Each row is a point on a landscape with many valleys, with its height.
From any point a ball takes the steepest step (drop divided by distance) to one of its 2 nearest points. It stops when none of these is lower. Distance is the straight distance between rows; heights are no part of it.
q_371: [ 30 -16 -25   9  -1  31 -22   3  24  -9  26  18   9  19  33 -15  -3  -9
   9  -3]  height 23.3
q_734: [-20   3 -16 -23   7  30   8 -28 -23   6   0 -10 -53  -6   2  -4  -3  11
 -68  -4]  height 75.2
q_659: [-39  13   8  -3  -9 -21  34  -6 -44  23 -36  17 -35 -31  -3  10  -1  27
 -17  -1]  height 46.7
q_42: [  1 -11  25  53   0   6 -15 -10  25   4  43   6  -3  13 -21  -8  26  13
  15   2]  height 12.3
q_783: [-13  -3  28   9 -30   8  21  15  -1   5 -19 -11 -10   2 -31  -5  12  43
   9   2]  height 28.0
q_466: [ 24 -21 -15  18  -3   7   7  19  26   2  24   0  -4  18  -5 -11  21   8
   9  -7]  height 40.4
q_707: [-15 -15 -45  11 -13   8  -7  -3 -18  10 -14  43 -24   1  33   6   1   6
   0 -29]  height 72.1
q_755: [ -5  -6 -37 -76 -17  37  13   1 -17 -12 -60 -40   4  26  -7 -15 -23 -19
 -50  14]  height 58.7
q_835: [ 24   8 -16 -42  35 -36  15   2  -8   4   3   2  15 -14  27  -7 -11 -50
 -28  27]  height 65.8
q_601: [-14  14   9  30 -11  -6  -5 -10 -21  11   8  64  -4 -17  25   3  -8  -2
  34  -2]  height 23.7
q_771: [-17   6   6  -4   1 -31  28  10 -26  13 -29  13 -15 -22   5  12   7  17
   4   2]  height 38.8
q_645: [-34   5  -6 -14 -34 -13   1  21 -21  -2 -58 -21   5   3 -12  28  -8  26
  15 -32]  height 32.9
q_772: [ 13   3 -10 -11  32 -12 -37 -16  24 -17  30 -55  21   0  -9  25  -5 -17
 -28 -22]  height 52.3
q_680: [ 15   9  55   5  14 -15  18  19  12   1  14  -7  19 -14 -24 -17   5  -3
  22  41]  height 41.9
q_697: [ -6  -2   9  57  -9  14 -12 -16   4  20  44  53 -26  10   9 -11  19  11
  19   5]  height 36.2
q_217: [ 34 -15  -3  30  23   3 -22  11  38  -3  52   9  23  21  -4 -13  17 -22
  26  17]  height 33.0
q_315: [-18  21  28 -15  -1 -33   3  -3 -10  -7 -34 -38   6 -26 -16  22 -11  15
 -12 -11]  height 47.9
q_830: [ -8  19 -36 -51  14 -46  12  15 -35  -5 -57   9   6  -9  19  15 -11 -28
 -28 -20]  height 48.2
q_288: [ -7   4  25  36 -12  43 -21 -37  11   3  43  30 -13   4   7 -17 -17   0
   5   9]  height 36.4
q_368: [-28  17  20  23 -28 -16 -10 -10 -23   6 -21  43  -5 -18  15  12 -26   7
  33 -26]  height 13.8
q_915: [ 11   6 -29 -23   0  -9   4   1 -20   4 -12  41  10 -15  44  -4 -22 -28
   6  -2]  height 64.8
q_751: [-10  -5  -7 -10  13   3  31  -7 -30  26  -5  36 -47 -16  17  -8  11  -1
 -28  17]  height 80.9
q_813: [ 13  -7   8  40  16 -11  12  20   9  18  28  45 -14  -3   2 -24  29  -2
  31  27]  height 43.1
q_660: [ 18  -3   7  17  24 -14 -13   0  30  -4  41  -6  27   2   0   0  -4 -25
  18  12]  height 35.9
q_622: [ 15  15  70  23 -15   8  30  39  13  -2 -11  -2  10  -3 -30 -42  22  38
  48  28]  height 34.6
q_609: [ 18  -4  43  -1 -20  20  23  26  15 -11  -6 -34  20   3 -30 -18  -4  15
   7  20]  height 18.8
q_181: [ 40  -4 -18 -39  11  -9  23  25   0  -5 -13  13  16  -1  30 -21 -18 -45
  -5  28]  height 68.4
q_503: [ 16  16  69  11   4 -16  27  37  18 -14  -4 -17  22 -17 -35 -23  20  20
  44  40]  height 38.6
q_323: [ 11 -18 -10  18 -30  31   5  20  10  10  -1  21  -7  21   4 -13   8  16
  17 -11]  height 34.5
q_169: [ 21  -2  22  38  13 -37  21  48  12  11   6  38   8  -2  -3 -23  42  16
  51  22]  height 45.9
q_679: [ -3  -3 -45 -19 -11  -2  -4   7 -24   2 -34  23  -2  -1  35   8 -13  -9
  -4 -23]  height 68.5
q_579: [ -6  12  25   6  57 -17 -31 -42   4   0  52 -32  15 -13 -34  32  -7 -33
  -3  18]  height 32.6
q_223: [-20   4 -19 -46  -6  51   2 -32 -27  -3 -24 -25 -32   2   2 -11 -22   3
 -71  -1]  height 71.5
q_777: [ 27  11 -26 -16  30 -20  -8 -10 -12  -5  15  43  11 -14  51  -9 -17 -49
  -5  11]  height 62.2
q_942: [-10   9  24  25 -12 -12 -28 -18  18  -9  20  -2  12  -7  -1  14 -17   0
  26 -16]  height 5.0
q_898: [ 11  -2 -33 -50  19 -49  32  29 -20   4 -41 -17   2 -10  12   7   4 -18
 -29  -2]  height 57.4
q_866: [ 26   6  67  10 -17   5   6  24  35 -25   7 -47  39   1 -33 -26  -7  17
  36  17]  height 7.6
q_810: [  7  -4  -5  -7 -19  -9  -2  13  16 -15 -19 -37  25   7 -16  15  -1  16
   7 -27]  height 48.4
q_604: [ -7   8  15  22  17  22 -35 -58   5  -1  50  13  -2   0  12   8 -24 -19
   1   8]  height 39.9
q_131: [ 16 -10  -6  13  10 -36  -5  18  22  -7  20 -15  24   2   7  19  12  -3
  22 -12]  height 39.6
q_726: [  0   0  24  30 -36 -13   3  40  19 -12 -21   5  26   6 -16  -2  19  30
  65 -14]  height 39.4
q_496: [ 24  -8 -31  -8  52  12 -42 -36  19 -15  45  -8  -4   7  34   1  -4 -41
 -21   2]  height 58.1
q_269: [ -5   0  39  66 -21  23  -7  -8  24  10  38  26  -6  19 -29 -32  12  26
  28   8]  height 19.4
q_497: [-13  13  11 -12 -21 -35  -5  12  -7 -15 -36 -28  22 -16  -8  25 -18  17
  15 -26]  height 42.3
q_889: [-17   8 -11   4  35   5   2 -38 -25  26  36  18 -38 -21  11   7   3 -14
 -37  20]  height 81.4
q_208: [ 15  16 -20 -52  35 -62  23   6 -15   2 -25 -15  11 -21  17  14  -4 -38
 -38   9]  height 62.5
q_532: [  2 -15  10  33  23   1 -20 -21  25   9  58 -25  -6  10 -31  16  28   3
  -1   0]  height 20.8
q_861: [ -8   2 -37 -62 -15  63   6 -15 -24  -7 -48 -25 -15  24   4 -20 -25   1
 -51   5]  height 66.0
q_429: [ -7   6   6   0  24  17  19 -23 -22  23  27  41 -34 -22  21 -14  -2 -24
 -30  32]  height 82.6
q_28: [ 11 -15  32  19 -49  23  -4  41  27 -15 -15 -10  33  23 -33 -14   9  33
  59  -9]  height 34.4
q_868: [  6 -17  -7  48  13   7   7   9  15  21  46  42 -36  10   1 -17  42   4
  14  16]  height 40.2
q_624: [ 17 -21   9  10   6   4  13  21  19   6  22 -23  -7   3 -22  -3  25  13
  -7  15]  height 44.5
q_39: [-31   3  -7  15 -23 -14   3   3 -28  14 -36  31 -13  -9   5  15   1  24
  11 -30]  height 27.2
q_967: [ -6  17  28  23  29   7 -31 -59   8   1  54 -12   5  -6 -24  21 -17 -24
   5  13]  height 36.5
q_499: [-22  18 -13 -64 -13  12  13 -10 -34  -6 -67  -3   4   6   8 -12 -44 -24
 -41   4]  height 6.6
q_387: [  6  -8  -8  11 -49  28 -18  19  20 -12 -17  19  25  29  13   3 -17   7
  43 -33]  height 21.9
q_673: [-15 -25 -50 -30 -39  38   7  24 -22   6 -48  13   5  23   9   2 -15   6
  10  -3]  height 29.1
q_48: [-34  15   8 -25   2  -1  38  -3 -34  12 -35 -10 -36 -18 -24  16   8  29
 -45   8]  height 55.5
q_427: [-46   4 -23 -22 -22 -30  15  26 -31  -5 -75 -34  -3  -5 -24  40   5  50
   5 -28]  height 13.9
q_324: [ 31 -18 -33 -23 -32   2 -13  45  25 -22 -14  -5  47  26  16   1  -9 -13
  42 -17]  height 56.7
q_492: [-19  12  36  22 -26   5  -3  -5   6  -5   3  -9   1  -7 -19   7  -5  29
  16 -13]  height 16.8
q_173: [ -6   9  41  -6  17 -17  24  -3  -1   8  12   3   2 -15  -5 -12  -1 -11
  -8  36]  height 45.5
q_691: [ -3   6  29   4  28  -7   0 -26  -5   9  36 -14  -6 -22 -15   3  -8 -15
 -20  28]  height 49.1
q_689: [-20  23 -32 -64  -5   9  -4 -13 -23 -23 -69 -39  18  12   1   6 -37 -16
 -43 -16]  height 34.7
q_295: [  3  -2  34  10  28  -9  17  -5   4  10  27 -32 -14 -10 -32   4  30   3
 -23  29]  height 48.9
q_257: [  9 -14  11  19 -60  28 -23  26  32 -20  -8  -5  31  37 -10  -6 -11  23
  57 -30]  height 29.0
q_36: [-19 -21 -45  23 -12  18 -25 -17 -11   5   1  24 -34   5  24  18  12  33
  -9 -47]  height 74.8
q_853: [-31  -3   7 -17  -6  -1  45  12 -33  11 -45 -24 -33 -14 -40   7  28  51
 -25   7]  height 62.1
q_520: [ -5 -11  10  48 -30  26   5  16  15  15  19  21 -20  21 -14 -23  28  39
  22  -1]  height 26.6
q_557: [ 29  -8 -29 -19  26 -19 -19  12  32 -25   9 -55  18  11   1  26  14 -23
 -30 -24]  height 48.3
q_204: [  1  -7  20  17  50  -7 -23 -31  14   8  62 -37   0  -1 -44  31  22 -22
 -17  20]  height 27.8
q_458: [ 16  -3 -30  -2  39  20 -47 -39  29 -19  35 -39   2   9  16  11   3 -20
 -39 -21]  height 55.7
q_388: [ -3 -14 -22 -15 -44  39 -14  11  -3  -6 -27  28   9  22  26 -12 -25  -1
  24 -10]  height 5.8
q_683: [ 36 -16 -22 -12  20 -28  -8  17  26 -17  15 -31  38   5   8  14   9 -30
   1  -8]  height 43.7
q_408: [ 25   4 -19 -14  28   9 -16 -27   2  -2  27  17   1  -6  38  -9 -23 -41
 -17  11]  height 60.3
q_325: [-18  18 -40 -57  -1 -15  14   2 -44   1 -63   5 -10  -9  15  -1 -23 -14
 -41 -13]  height 34.9
q_745: [  5  -9  19  39 -14 -23  10  32  20  -1   4  17  10   7 -10  -6  32  25
  51  -4]  height 43.0
q_838: [ 46 -19  -9   6  25  32 -24 -10  31 -12  58   7  15  18  26 -21   1 -28
   8  18]  height 29.2
q_634: [ -1   5  59  15 -26  19  34  20  11   0 -10 -18  -2  -5 -40 -29  18  37
  20  29]  height 28.8
q_508: [-26   5 -17  20  37 -21 -14 -37 -13  19  30   7 -33 -14  -3  29  22  -4
 -27 -11]  height 79.4
q_153: [ -2   6 -50 -87   2  18  -3 -11 -18 -14 -68 -39  11  21   6  -9 -26 -33
 -60 -11]  height 48.5
q_651: [-16   1   5  39  -8  15 -22 -36  -7  11  32  46 -24  -7  23  -7  -7  -1
  11  -7]  height 31.4
q_485: [ 21 -11   0 -12 -25  -9   7  36  11 -14 -18 -15  37  14   3   1 -12   3
  30 -12]  height 52.9
q_377: [ -8  21  38 -10  14 -47  21  -5  -3  -6  -9 -17  12 -29 -12  12  -3  -8
   5  17]  height 49.6
q_962: [-18  -6 -32 -10   2  13  20 -12 -31  18 -20   9 -39  -9  12   4   1  10
 -45  -6]  height 78.3
q_612: [  7  -3 -15  25 -10   6 -31 -20  14  -8  25  12   8   9  21   1 -10 -10
  16 -20]  height 15.2
q_959: [-22   4 -31  24  11   2 -27 -38  -8  11  23  16 -32  -7  17  21   2  16
 -24 -29]  height 77.4

Call two points neighbours if one is among the 2 nearest of the other. Go from one point of each pair to the other, from neighbour to neighbour, staying as low as possible. Name the highest point that can't be avoided.
q_499 / q_368 -> q_181
q_942 / q_427 -> q_377
q_866 / q_651 -> q_691
q_42 / q_651 -> q_604
q_651 / q_388 -> q_169
q_866 / q_942 -> q_634

Where does a ball stop that starts at each point below?
q_295 -> q_42
q_429 -> q_499
q_745 -> q_388
q_777 -> q_942
q_604 -> q_42
q_131 -> q_942
q_835 -> q_499
q_889 -> q_942
